Each row is a point on a landscape with many peaks, with its height.
From any point a climber takes the steepest step (rise divided by distance) to one of its 2 nearest points. It stops when none of these is higher. Distance is the straight distance between rows; heights are no part of it.
<554> h=14.2: 5.40  -1.67  2.19  3.59  0.14  -0.93  2.43  0.97  -2.17  0.61  -0.46  -0.58  -1.60  2.93  -2.73  1.07  2.27  -1.44  -2.02  2.16  0.79  0.94  2.76
<1078> h=58.9: 1.72  0.90  -0.40  -1.52  -1.40  -0.13  -0.05  -1.04  -0.01  0.82  -4.01  2.70  2.11  -0.26  2.32  1.68  1.82  0.09  -1.43  0.47  -3.92  1.95  -1.10
<45> h=51.8: 1.28  -0.92  -2.76  0.86  -1.67  3.30  -3.55  -1.38  -0.77  -0.61  2.31  -2.28  0.03  -2.38  0.13  0.10  -1.22  3.03  1.38  -1.69  0.83  1.30  -0.44
<110> h=47.1: 4.13  -2.56  1.90  3.58  1.03  -0.18  -1.77  -0.68  0.95  1.63  0.18  -3.18  -0.86  -0.35  -0.27  0.46  3.20  1.26  0.19  -0.87  2.69  -0.75  0.90
<409> h=27.5: 0.51  -0.19  0.72  -0.52  2.97  2.32  0.83  -0.03  1.61  -0.66  3.12  -1.09  -0.26  -0.79  -0.32  -2.75  -0.95  1.50  -0.17  1.97  0.88  0.46  0.86
<1195> h=54.2: -2.28  0.34  -0.11  1.57  -1.31  0.61  -0.51  2.61  2.04  -0.96  1.55  -1.96  -0.57  -2.85  -2.17  0.40  -2.19  1.51  2.28  -0.66  2.82  -0.68  0.00
<667> h=33.6: -0.38  -1.14  0.12  1.04  -1.11  -1.13  1.74  1.94  0.16  0.70  -1.19  0.32  -1.53  1.19  -0.76  0.08  -0.11  -0.22  -1.44  1.54  2.25  -0.73  0.50
<1154> h=33.2: -2.73  4.09  0.28  -4.26  2.91  -0.62  0.14  -1.75  0.41  -0.83  0.68  2.27  0.28  -0.46  0.11  -0.44  1.50  -1.21  1.70  -1.40  -4.21  -1.15  -1.77
<807> h=8.5: 2.23  -0.52  1.52  0.81  3.49  -1.82  1.22  -0.35  -0.87  -1.27  4.42  -1.58  0.08  3.73  -1.20  -2.53  1.24  -1.71  0.19  1.44  -0.76  1.35  2.63
<62> h=46.0: -1.48  1.13  -2.18  2.98  -1.46  3.10  -0.03  0.85  0.15  -0.34  0.86  -0.97  1.74  -3.05  -0.11  -2.78  -5.56  -0.55  1.80  0.28  -0.29  2.82  3.50
<13> h=26.6: -1.11  -1.81  -1.27  1.58  0.41  -1.26  -1.33  0.64  -1.04  0.57  0.63  -1.06  -2.04  3.24  1.19  -1.28  -1.32  -0.15  0.00  0.23  2.83  -2.53  0.40
<256> h=39.9: 1.77  -1.63  1.22  -0.48  0.62  -1.77  1.14  -0.76  -0.48  2.20  -3.75  1.77  -0.58  2.98  2.64  -0.22  1.90  -1.46  -3.40  1.64  0.17  -1.18  -0.12
<290> h=49.6: 1.64  -0.20  1.32  1.06  -0.83  0.12  3.85  2.09  0.20  -1.24  1.47  -0.08  -0.15  -0.24  -3.97  0.39  0.22  0.24  -1.29  2.72  0.33  2.55  1.46
<735> h=43.3: 0.95  -1.41  -0.27  -2.10  0.84  0.21  1.56  -1.53  -0.85  1.58  -3.24  2.43  -0.50  2.60  3.53  -1.09  0.21  -0.44  -3.83  2.40  -0.93  -0.51  -0.36
<442> h=49.5: 1.43  0.92  1.84  0.98  -0.82  -1.12  0.02  1.26  2.75  -0.01  -0.65  -0.84  1.31  -1.71  -1.09  1.72  2.46  0.44  1.37  -0.20  -0.20  0.68  0.56
<1025> h=53.0: 1.15  0.36  -0.25  -2.12  -2.23  -1.42  2.00  -0.29  -1.09  0.18  -4.18  3.59  0.89  0.97  1.31  1.96  2.02  -0.61  -3.26  0.53  -1.87  1.65  -2.04
<291> h=21.2: -0.62  -1.68  -0.68  -1.06  -0.20  -1.89  -2.00  -0.10  -3.55  -1.37  3.41  -2.22  -0.85  1.58  -1.44  1.46  1.03  -0.46  0.30  -2.45  1.58  0.05  -3.03
<1135> h=54.9: 0.11  -0.83  -3.18  1.00  -2.28  2.24  -2.57  -0.86  -1.81  -0.18  0.84  -0.68  0.51  -0.59  1.06  -0.34  -2.45  1.61  1.19  -0.75  -0.14  1.28  0.76
<854> h=42.8: 1.46  -0.18  2.37  2.13  0.61  -0.93  4.21  2.65  0.83  -0.95  1.79  -0.51  -1.70  1.15  -4.23  -0.33  0.18  -0.25  -0.90  2.97  1.91  0.59  2.35
<875> h=30.6: 0.86  1.08  4.09  0.12  -0.26  -3.04  2.61  1.78  3.77  0.03  -2.41  1.25  -0.30  -0.38  -2.03  1.83  3.90  -0.85  -1.86  -0.64  3.33  -1.07  -0.13
<226> h=55.9: 1.27  -0.54  -0.29  0.36  -1.45  1.64  2.65  1.08  -0.64  -1.34  1.23  0.19  0.65  -1.15  -2.55  -0.15  -1.05  0.72  -0.83  2.10  -0.58  3.44  1.04
<357> h=36.6: 0.27  -0.97  0.28  -0.23  -1.19  -2.42  1.15  0.51  -0.65  1.25  -2.75  1.30  -0.59  2.45  0.77  0.81  1.27  -1.22  -2.19  0.76  1.00  -0.73  -0.64
<82> h=17.9: -0.48  -0.66  -1.56  -0.77  -0.23  -1.71  1.50  0.48  -3.13  -2.32  3.85  -0.07  0.41  2.69  -2.36  -0.51  -0.42  -1.18  0.53  0.77  -1.19  2.46  0.23
<999> h=42.9: -1.89  1.95  -1.03  -3.45  0.01  -0.51  0.48  -0.94  -2.08  -2.18  1.49  1.88  1.71  -0.56  -0.92  1.35  0.82  -0.61  1.51  -1.12  -4.41  1.92  -1.77
<1120> h=36.2: -0.82  0.00  0.32  2.11  1.64  1.38  -0.39  0.49  3.21  1.72  -1.11  -0.76  -0.21  -0.68  2.85  -2.82  -2.37  0.66  1.05  1.19  1.25  -2.18  2.86
<947> h=15.6: 5.86  -2.16  1.18  2.86  -1.33  0.08  1.25  0.26  -2.70  0.45  -0.12  -1.11  -1.24  1.89  -3.22  1.88  2.46  -0.25  -2.59  1.57  0.81  2.31  0.74
<10> h=33.0: -3.78  1.55  -1.72  -0.25  -0.81  4.91  -3.16  -0.63  1.14  0.53  -0.94  -0.05  0.05  -5.22  1.13  0.05  -3.94  1.98  1.61  -1.85  0.23  -1.71  -1.21
<584> h=19.4: 1.30  -1.86  3.99  1.87  2.28  -2.04  1.37  0.99  1.28  1.24  0.13  -0.77  -1.80  1.06  -1.58  0.68  3.01  -0.67  -1.43  0.13  4.40  -2.14  -0.01
<849> h=58.1: 2.94  -0.91  3.48  0.25  0.66  -3.69  0.10  -0.02  -0.54  0.44  -0.86  -0.46  0.63  1.70  -0.70  1.75  4.21  -2.52  -1.29  -1.18  -0.24  0.54  -1.71
<927> h=60.5: 1.17  -1.10  2.26  1.24  2.59  -2.60  -1.77  -0.36  0.42  0.77  0.91  -2.03  0.24  1.71  0.63  -0.14  2.91  -1.24  1.28  -1.44  0.80  -1.50  0.01
<360> h=51.1: -2.55  -1.42  -2.57  2.75  -4.43  2.26  0.37  1.23  -1.89  0.45  -2.90  0.54  0.64  -2.19  0.49  -0.15  -5.61  0.09  -0.32  0.33  1.04  1.57  1.47
<660> h=27.0: -0.61  2.70  -0.83  0.23  0.92  2.73  -3.70  -1.34  2.53  1.14  -0.68  -0.97  1.61  -2.86  2.28  -1.24  -1.14  0.46  3.81  -1.38  -3.42  -1.33  2.07
<566> h=48.9: -2.01  1.50  -0.80  -2.34  -2.67  2.16  2.03  -0.04  0.84  -0.06  -4.02  3.61  1.36  -3.52  0.89  1.21  -0.98  0.64  -1.31  -0.05  -1.63  1.33  -1.27
<719> h=33.3: -1.89  -0.98  0.25  -3.32  1.22  0.20  1.19  -0.16  -0.47  0.36  -0.47  1.50  -1.72  0.52  1.08  -0.04  0.27  0.42  -3.10  0.30  2.57  -1.70  -3.15
<136> h=42.5: 0.25  1.98  1.53  -3.58  -1.01  -2.36  2.41  0.29  0.25  -1.36  -1.21  2.65  1.22  -0.71  -1.57  2.63  3.43  -0.82  -2.13  -0.98  -1.40  1.90  -3.31
<81> h=43.8: 0.15  -0.62  2.55  3.15  1.40  -0.35  0.24  1.91  4.05  1.02  0.37  -1.80  -1.12  -1.41  -1.11  0.03  1.01  1.34  1.16  0.32  4.06  -2.63  1.91
<217> h=19.2: -2.13  -0.23  -1.33  0.51  -0.77  -1.34  2.62  2.12  -1.59  -2.19  3.15  -0.05  -0.33  1.62  -3.13  -0.86  -2.31  -1.02  0.92  1.40  0.36  1.42  1.05
<426> h=22.3: -4.64  1.76  -1.45  0.09  -0.40  -1.69  2.06  1.33  0.29  -0.61  -0.60  1.11  0.21  0.53  0.46  -1.81  -4.07  -2.10  1.95  0.41  -1.43  -0.66  1.80
<201> h=62.8: 0.14  0.34  -1.36  0.20  -1.54  2.25  1.55  0.22  -0.79  -1.84  1.92  0.11  2.01  -1.84  -1.61  -0.78  -1.99  0.49  1.14  0.97  -2.20  4.07  1.68
<1114> h=12.4: 4.02  -2.27  2.40  3.15  2.21  -1.42  1.78  0.50  -1.47  0.54  1.88  -1.18  -1.64  4.08  -2.07  -0.98  1.68  -1.86  -1.32  1.86  1.99  -0.07  2.74
<470> h=45.9: -0.37  -0.44  -0.67  -3.83  1.28  0.87  1.46  -2.05  -1.33  1.06  -2.34  3.17  0.08  1.47  3.12  -1.27  -0.07  -0.25  -3.13  1.64  -2.00  -0.22  -1.35
<1054> h=22.9: -1.59  4.85  2.01  -2.26  1.87  -3.05  2.23  0.30  4.39  -0.66  -1.92  2.34  1.38  -0.92  0.36  -0.07  1.72  -1.67  1.62  -0.78  -2.52  -0.79  0.71
<1223> h=69.0: 4.12  -0.48  0.99  3.04  -2.85  0.50  0.30  1.12  1.79  1.68  -3.80  -0.25  0.70  -1.97  -0.29  2.15  2.01  1.38  -0.72  1.14  -0.30  1.44  1.21
<349> h=49.1: -1.70  -0.70  -3.24  3.94  -3.83  3.20  -0.94  0.77  -1.51  0.06  -0.66  -0.74  1.03  -2.74  0.18  -1.32  -5.86  0.43  1.06  -0.52  0.75  2.34  2.49
<213> h=65.2: 3.08  0.43  1.25  -0.86  0.18  -0.44  -0.48  -1.61  0.87  1.60  -4.16  1.76  2.06  0.22  3.22  0.87  2.75  -0.15  -2.04  0.74  -2.83  0.65  -0.66
<1112> h=52.7: -0.76  -0.25  -0.77  -0.77  -4.00  0.35  1.46  1.03  0.18  0.15  -3.27  1.90  0.69  -2.05  -0.43  2.47  -0.28  0.77  -0.98  0.10  -0.12  1.35  -1.44
<394> h=41.9: -0.66  1.36  -1.45  2.29  -0.09  1.96  0.93  1.13  1.10  -1.24  3.05  -1.42  1.22  -1.69  -1.00  -3.47  -4.18  -0.55  2.41  1.03  -0.68  2.51  3.90
<1143> h=6.2: 1.98  0.17  -0.18  0.08  2.28  -1.65  -0.22  -1.10  -1.51  -1.66  4.73  -1.80  1.10  3.18  -0.66  -2.25  1.19  -1.83  1.73  0.17  -2.08  2.04  1.76
<1051> h=35.8: -0.12  1.56  3.55  -1.16  1.07  -2.17  2.43  0.99  3.81  -0.33  -1.45  1.31  0.22  -0.87  -1.08  0.71  2.80  -0.37  -1.00  -0.10  1.82  -1.03  -0.16
<856> h=19.6: 0.38  -1.90  0.67  -0.15  -0.71  -1.30  -0.06  1.28  -1.80  -0.98  2.26  -1.69  -1.59  0.71  -2.85  1.59  1.69  0.19  -0.93  -0.59  3.10  0.22  -2.25
<946> h=68.7: 1.37  -1.90  -1.88  5.19  -3.23  -1.49  -1.28  1.95  -1.19  0.17  0.60  -2.54  -2.19  1.26  -2.51  1.28  -0.91  0.56  1.46  -0.61  3.36  -0.74  1.86
<406> h=56.1: 1.60  0.82  1.12  -2.43  2.75  -0.87  -0.86  -2.53  0.43  1.79  -3.24  1.92  1.15  1.52  4.40  -0.33  2.50  -1.46  -1.67  0.22  -3.21  -1.30  -0.75
<1069> h=57.0: 0.87  -0.59  -1.52  2.20  -5.42  -0.06  1.04  1.79  -0.28  0.81  -4.32  1.38  0.93  -1.27  -0.73  2.35  -0.72  0.38  -0.72  0.85  -0.51  1.90  0.68
<195> h=19.5: -0.50  -1.00  -0.91  -1.66  0.08  -1.77  -0.14  0.14  -3.80  -2.43  4.07  -1.10  0.25  2.34  -2.12  0.55  0.88  -1.18  0.48  -0.95  -0.70  1.97  -1.70
<698> h=23.8: 2.34  -0.73  5.50  1.64  1.87  -3.18  3.02  1.09  1.97  1.07  -1.43  1.00  -0.79  1.56  -2.02  1.13  4.24  -1.70  -2.55  0.32  3.18  -1.38  0.86
<642> h=23.6: -5.15  3.61  -0.87  -1.12  -0.46  -1.88  1.71  1.03  1.21  -0.55  -1.60  2.01  0.57  -0.62  0.26  -0.89  -3.01  -2.06  2.47  -0.66  -2.41  -1.02  0.91
<1207> h=3.2: -1.01  -0.55  -3.05  1.56  -1.22  -1.39  -2.75  0.09  -2.34  -1.34  3.59  -1.94  -0.20  2.98  -0.38  -0.58  -1.92  -0.30  2.64  -1.51  0.65  -0.32  0.87
<540> h=31.0: 0.56  2.04  -0.64  0.33  1.19  1.85  -2.54  -0.83  2.03  -0.51  2.06  -1.96  1.70  -2.10  0.54  -0.89  -0.09  0.75  3.72  -1.16  -2.59  0.30  1.58
<100> h=47.5: 1.30  1.76  1.28  -2.42  -1.13  -2.64  3.01  -0.05  0.39  -0.85  -2.94  3.43  1.30  0.36  -0.40  1.99  2.94  -1.15  -3.07  0.28  -2.15  2.14  -2.03
<754> h=38.8: -2.61  2.57  -0.52  -4.09  1.61  0.88  0.06  -1.38  -0.97  -1.66  2.07  1.62  0.55  -1.43  -0.92  0.56  0.98  -0.20  1.52  -1.20  -3.28  0.34  -2.36
<198> h=34.7: -2.82  1.75  -1.47  -1.88  0.16  5.36  -2.70  -1.49  0.97  0.76  -0.56  0.91  0.17  -4.75  1.17  0.16  -1.94  2.20  1.06  -1.48  -1.19  -1.39  -1.71
<739> h=25.4: -4.99  3.78  -1.30  -1.90  -1.25  -1.55  -0.50  0.20  0.53  -0.51  -1.96  2.52  0.83  -0.93  0.32  1.26  -1.53  -1.49  2.55  -2.50  -2.87  -1.78  -0.89
<339> h=36.5: 0.80  1.83  -1.41  1.31  0.49  1.86  -0.99  -0.33  0.92  -1.14  3.34  -1.79  1.71  -1.12  -0.22  -2.67  -2.04  0.27  3.42  -0.16  -2.19  2.26  3.41
<714> h=31.4: -3.03  0.72  -1.03  -1.17  1.56  1.84  1.77  -0.16  0.84  1.11  -1.65  1.72  -0.24  -0.47  3.00  -3.31  -3.65  -0.60  -0.32  1.70  -1.02  -1.32  1.30
<92> h=61.0: 2.81  -0.96  -1.14  3.37  -4.37  -0.39  0.14  1.44  -0.52  1.17  -3.36  -0.08  0.49  -0.35  -0.83  2.27  0.27  0.28  -0.20  0.94  -0.86  1.75  1.55
<932> h=33.4: -1.82  0.69  0.12  -0.71  2.46  1.42  0.81  -0.06  2.58  0.95  -0.89  0.51  -0.35  -0.28  2.80  -2.92  -2.21  0.13  0.07  1.43  0.08  -2.04  1.20
<833> h=27.9: -1.90  3.07  0.92  -2.41  1.59  -1.88  0.19  0.04  1.92  -0.43  -0.43  0.93  0.75  -0.39  0.37  0.26  1.39  -1.11  1.87  -1.16  -1.94  -1.61  -0.71
<914> h=59.2: -1.59  0.32  -1.56  1.35  -1.72  0.93  -1.46  0.90  0.61  -0.28  0.80  -1.44  0.23  -1.31  -0.30  -0.09  -2.54  0.83  2.44  -0.63  0.34  0.01  1.00
<850> h=48.8: 4.03  0.57  3.03  -0.20  -0.25  -2.83  -0.90  -0.51  0.02  0.34  -1.80  0.18  2.36  0.16  0.20  2.69  4.74  -1.54  -1.03  -1.28  -2.31  1.95  -2.44
<102> h=39.7: -0.53  0.27  1.93  2.01  1.36  -0.24  0.14  1.33  4.05  1.43  -0.91  -0.94  -0.32  -1.16  0.90  -0.88  0.11  0.55  1.38  0.56  2.30  -2.54  2.04
<1097> h=47.6: -0.62  0.35  -1.30  -2.15  -1.10  -1.41  -0.57  -0.67  -2.39  -0.64  -0.50  1.49  1.41  1.13  0.48  1.53  1.12  -0.88  0.39  -0.80  -2.84  0.98  -1.54
<457> h=45.6: -0.41  0.73  -0.23  -3.49  -0.57  2.34  1.59  -1.45  -0.11  -0.26  -1.53  2.83  0.89  -2.15  0.56  0.87  0.18  1.16  -1.75  0.82  -2.20  1.34  -1.97
<106> h=50.7: 0.22  1.48  -0.23  -3.51  2.77  -0.41  0.26  -2.70  -0.42  1.27  -2.73  3.09  0.83  1.72  4.02  -1.26  1.23  -1.39  -1.48  0.59  -4.33  -0.75  -0.91
<257> h=30.4: -0.54  -2.10  0.61  -1.59  2.64  1.32  1.09  0.05  -0.41  0.12  1.46  0.15  -2.21  1.38  0.89  -1.99  -0.56  0.77  -2.81  1.92  3.24  -1.45  -1.61
<824> h=64.1: 0.56  -1.17  -1.57  3.56  -2.26  -0.37  -1.96  1.12  0.04  0.49  0.43  -2.40  -1.02  -0.07  -0.43  0.38  -1.29  1.21  1.84  -0.82  2.11  -0.84  1.51
<1043> h=42.1: 0.89  0.58  2.53  -0.79  1.13  -0.28  1.39  0.43  2.25  0.19  -0.47  0.26  0.43  -0.86  -0.17  0.01  1.94  0.20  -0.54  0.95  0.29  -0.24  0.09
<779> h=31.3: -2.44  0.63  -2.96  1.26  -2.41  3.83  -3.84  -1.30  -0.03  0.94  -1.81  -0.68  0.78  -3.27  2.39  0.06  -4.49  1.73  1.74  -1.88  -0.60  -0.82  0.32
<355> h=49.8: -0.70  -0.08  1.27  2.68  -0.44  0.73  0.48  3.09  3.29  -0.32  1.43  -2.13  -1.39  -2.97  -3.01  0.27  -1.03  1.76  1.34  0.56  4.05  -0.73  0.61
<575> h=37.2: 0.43  -0.58  1.88  1.83  -0.79  -1.99  3.91  3.13  0.33  0.09  -0.73  0.43  -2.14  1.74  -3.45  0.86  0.70  -1.00  -1.29  1.96  3.08  -0.64  1.49
<215> h=4.5: 1.24  -0.07  -2.32  -0.78  1.24  0.06  -2.51  -2.08  -2.80  -1.18  4.68  -1.59  0.90  2.53  0.65  -2.22  -0.09  -0.70  1.51  -0.95  -1.74  1.78  0.93
<411> h=57.6: 3.58  -0.13  2.27  2.78  -0.77  -0.26  0.52  1.09  2.70  0.69  -0.84  -1.35  0.93  -1.77  -1.67  1.26  2.49  0.87  0.62  1.27  -0.21  1.27  2.11
<318> h=28.9: -4.36  2.43  -1.09  -3.29  3.20  2.71  0.89  -1.84  0.85  0.97  -1.55  3.12  -1.06  -1.36  2.62  -3.08  -2.97  -0.06  -0.27  0.59  -2.17  -2.52  -0.51
<738> h=27.2: -5.29  3.23  -1.02  -1.07  -0.49  -2.26  -2.64  0.27  0.68  -0.35  -0.99  0.82  -0.21  0.79  0.88  1.04  -1.35  -1.13  3.33  -2.92  -0.79  -4.36  -0.84
<1174> h=69.4: 1.72  -1.75  2.77  0.08  1.47  -2.54  -1.31  -0.43  -0.78  0.73  0.96  -1.79  -0.30  1.81  -0.10  0.78  3.34  -1.78  -0.30  -1.89  1.18  -0.63  -1.75
<741> h=34.0: -0.92  0.55  -0.14  -3.27  2.08  2.22  -0.82  -1.28  -0.47  -0.86  2.14  -0.03  -0.18  -1.27  0.02  0.11  0.97  1.05  -0.12  -0.56  -0.76  -0.02  -2.42
<1110> h=6.5: 0.18  0.36  1.72  -1.69  2.90  -1.33  4.38  -0.02  0.60  -1.31  1.95  0.92  0.21  1.47  -0.97  -1.87  -0.01  -0.65  -1.04  2.65  -1.90  1.45  1.23
<122> h=11.9: 0.89  -0.87  3.60  -1.76  4.56  -1.02  2.41  -0.31  0.05  -1.37  4.16  -1.18  -0.82  1.47  -2.02  -1.61  1.66  -0.78  -1.71  1.37  1.15  0.43  -0.80
<171> h=10.7: 4.37  -1.87  1.74  1.87  3.29  -0.87  1.26  -0.76  -1.36  -0.14  3.23  -1.42  -0.78  4.28  -1.04  -2.66  1.35  -1.76  -1.56  1.95  0.33  1.09  2.76
<1024> h=51.5: 3.14  -2.79  2.85  3.16  2.93  -0.90  -2.25  -1.27  0.94  2.18  0.28  -2.45  -0.58  0.68  1.12  -0.19  3.48  0.08  0.23  -1.42  2.58  -1.99  0.81
<711> h=30.0: -2.51  0.97  -2.79  -0.09  -1.08  1.91  -4.26  -1.55  -0.55  1.30  -1.28  0.05  0.20  -0.53  2.96  0.19  -2.71  0.64  2.18  -2.05  -1.79  -2.38  -0.14
<1012> h=37.7: -0.76  1.62  -0.29  -2.07  -0.03  2.45  -2.33  -1.42  1.48  1.07  -1.63  0.39  0.40  -3.05  1.84  1.08  0.78  1.56  0.68  -1.47  -1.16  -1.39  -1.69
<248> h=18.0: 1.96  -1.67  1.34  -0.52  -0.96  -0.68  1.18  0.60  -1.52  -0.62  0.69  -0.66  -0.97  0.39  -2.46  1.70  2.28  0.08  -2.11  0.66  1.59  1.34  -1.78
<610> h=16.0: 0.92  -1.67  4.53  0.41  4.23  -1.96  1.92  0.85  0.97  -0.20  3.09  -1.33  -1.68  1.90  -2.22  -0.94  2.77  -1.27  -1.31  0.54  3.86  -1.33  -0.17
<32> h=20.9: -2.90  0.86  -1.18  0.25  -0.14  -1.50  2.30  1.56  -0.23  -1.62  1.50  0.25  0.36  1.12  -0.93  -1.29  -2.69  -1.48  1.94  1.03  -1.20  0.62  1.84
<703> h=37.3: -0.71  0.44  1.62  -5.15  1.75  -0.18  1.86  -1.64  -0.02  0.41  -1.93  2.78  -1.01  0.62  1.29  0.20  2.06  -0.58  -4.14  -0.28  0.86  -1.28  -3.49
<296> h=46.5: 3.41  -1.81  0.20  1.59  -0.10  1.87  -2.45  -0.99  0.98  0.93  0.02  -2.78  -0.47  -2.02  0.34  0.55  1.68  2.46  -0.08  -0.63  1.62  0.18  -0.02
<456> h=24.6: -2.96  -1.91  -3.96  1.62  -1.56  0.89  -2.62  -0.25  -2.69  -0.52  1.27  -0.57  -1.45  2.15  1.41  -1.05  -5.35  0.91  0.42  -0.67  2.59  -1.73  -0.37
<516> h=51.4: -0.27  0.43  -1.41  -0.11  -1.68  -1.52  -2.60  -0.31  -1.04  0.09  -0.96  -0.35  1.18  0.40  0.85  2.22  1.07  -0.37  1.80  -1.90  -1.84  -0.34  -1.04
<1156> h=53.1: -1.88  -1.30  -2.58  2.83  -5.38  0.25  0.81  2.15  -1.50  0.59  -3.38  0.72  0.22  -0.64  -0.62  0.93  -3.77  -0.20  -0.15  0.57  0.82  1.24  1.23
<742> h=28.6: -4.11  2.07  -1.73  -1.08  -0.35  -0.31  -4.12  -1.09  -0.01  0.46  -0.65  0.05  -0.56  -0.14  1.53  1.19  -1.20  -0.03  2.85  -3.01  -1.09  -3.95  -1.40
<880> h=22.2: -0.75  -1.70  -1.88  -0.03  -1.13  -0.44  -3.61  -0.50  -2.48  -0.90  2.26  -2.15  -1.17  0.24  -0.30  1.40  -0.27  1.31  1.04  -2.54  2.01  -0.86  -2.55
<131> h=24.0: -2.79  -1.26  -4.08  2.00  -2.01  2.22  -3.91  -0.65  -2.09  -0.99  2.00  -1.07  -1.12  -0.19  0.69  -0.44  -5.31  2.00  1.26  -1.81  2.81  -1.28  -0.94
<386> h=41.8: 0.21  1.26  1.29  -4.70  0.68  1.92  1.44  -1.83  1.06  0.44  -2.68  3.16  0.38  -1.63  1.42  0.85  1.89  0.68  -3.65  0.08  -0.89  0.20  -3.13
<228> h=28.1: 0.10  -1.96  -0.23  0.43  1.91  0.93  -1.28  0.13  -0.18  0.48  1.87  -1.35  -1.80  1.09  1.06  -1.64  -0.56  0.95  -0.46  0.45  3.35  -1.79  -0.34
<978> h=8.8: 0.91  -0.33  2.19  -2.13  3.15  -0.46  3.81  -0.20  -0.55  -1.98  3.57  0.04  -0.54  1.42  -2.30  -1.47  0.77  -0.20  -2.05  2.69  -0.46  1.83  0.00
<822> h=42.4: 3.08  -1.59  -0.49  0.37  0.98  2.07  -3.88  -2.87  0.33  2.32  -2.11  -1.53  0.24  -0.56  4.10  -0.11  1.65  1.74  -0.36  -0.76  -0.56  -1.23  -0.49
<1061> h=16.7: 4.10  -2.50  1.52  0.87  -1.39  -0.40  1.02  0.19  -2.48  0.23  -0.23  -1.08  -1.12  1.01  -2.88  2.19  2.92  -0.14  -3.10  0.85  1.28  1.96  -1.18
<344> h=25.5: -3.04  -1.75  -2.96  0.96  -0.76  -1.29  -1.89  0.54  -2.32  0.16  0.49  -0.42  -1.83  3.83  1.82  -0.62  -3.64  -0.14  0.05  -0.19  2.46  -2.73  -0.43
<731> h=23.1: -3.01  -0.73  -2.85  0.07  -2.04  0.80  -4.01  -0.65  -1.89  -1.14  1.61  -1.56  -0.70  -0.63  -0.05  1.84  -2.41  1.89  1.81  -2.86  1.56  -1.56  -2.22
<939> h=49.0: 2.44  -1.25  -0.94  1.80  -1.24  3.03  -2.52  -0.60  0.99  0.43  1.25  -2.93  -0.36  -3.14  -0.09  0.19  0.18  3.39  0.67  -0.88  1.41  1.19  0.02
<27> h=55.5: 1.08  -0.50  -1.73  2.11  -2.88  -1.92  -1.73  0.73  -0.55  0.96  -2.42  -0.27  1.07  0.70  0.95  1.71  0.45  -0.28  1.22  -0.30  -1.55  0.40  0.84
<1094> h=43.2: -0.68  -0.05  -0.89  -3.46  0.84  1.94  2.58  -1.86  -1.08  -0.18  -1.10  3.11  0.64  -0.36  1.56  -0.93  -0.72  0.37  -2.34  1.90  -2.59  1.31  -1.14
<109> h=31.1: -0.86  0.81  0.28  -2.36  2.22  2.59  -0.14  -0.49  1.15  -0.71  2.12  -0.37  -0.03  -1.98  0.16  -1.37  -0.44  1.31  0.46  0.51  -0.31  0.02  -0.86
<485> h=3.7: -1.05  0.13  -3.28  -0.05  -0.02  0.20  -2.64  -0.97  -2.91  -1.59  4.49  -1.35  0.19  2.30  0.14  -1.38  -2.08  -0.20  2.30  -1.38  -0.42  0.61  0.44
<1193> h=40.3: 1.37  -0.32  -0.62  -0.73  -0.18  2.60  -3.77  -2.45  0.53  1.84  -1.99  -0.74  0.31  -2.32  3.09  1.05  1.40  2.17  0.11  -1.55  -0.74  -1.45  -1.61

For each start below, name the point where the climber stops.
<880> -> <457>
<1110> -> <1223>
<978> -> <1223>
<667> -> <201>
<947> -> <457>
<1143> -> <457>
<13> -> <457>

Two climbers start at each pair of points below. Name the first point that both come to, or write -.
<754> and <540> -> <92>
<394> and <409> -> <92>
<195> and <741> -> -
<485> and <82> -> <291>
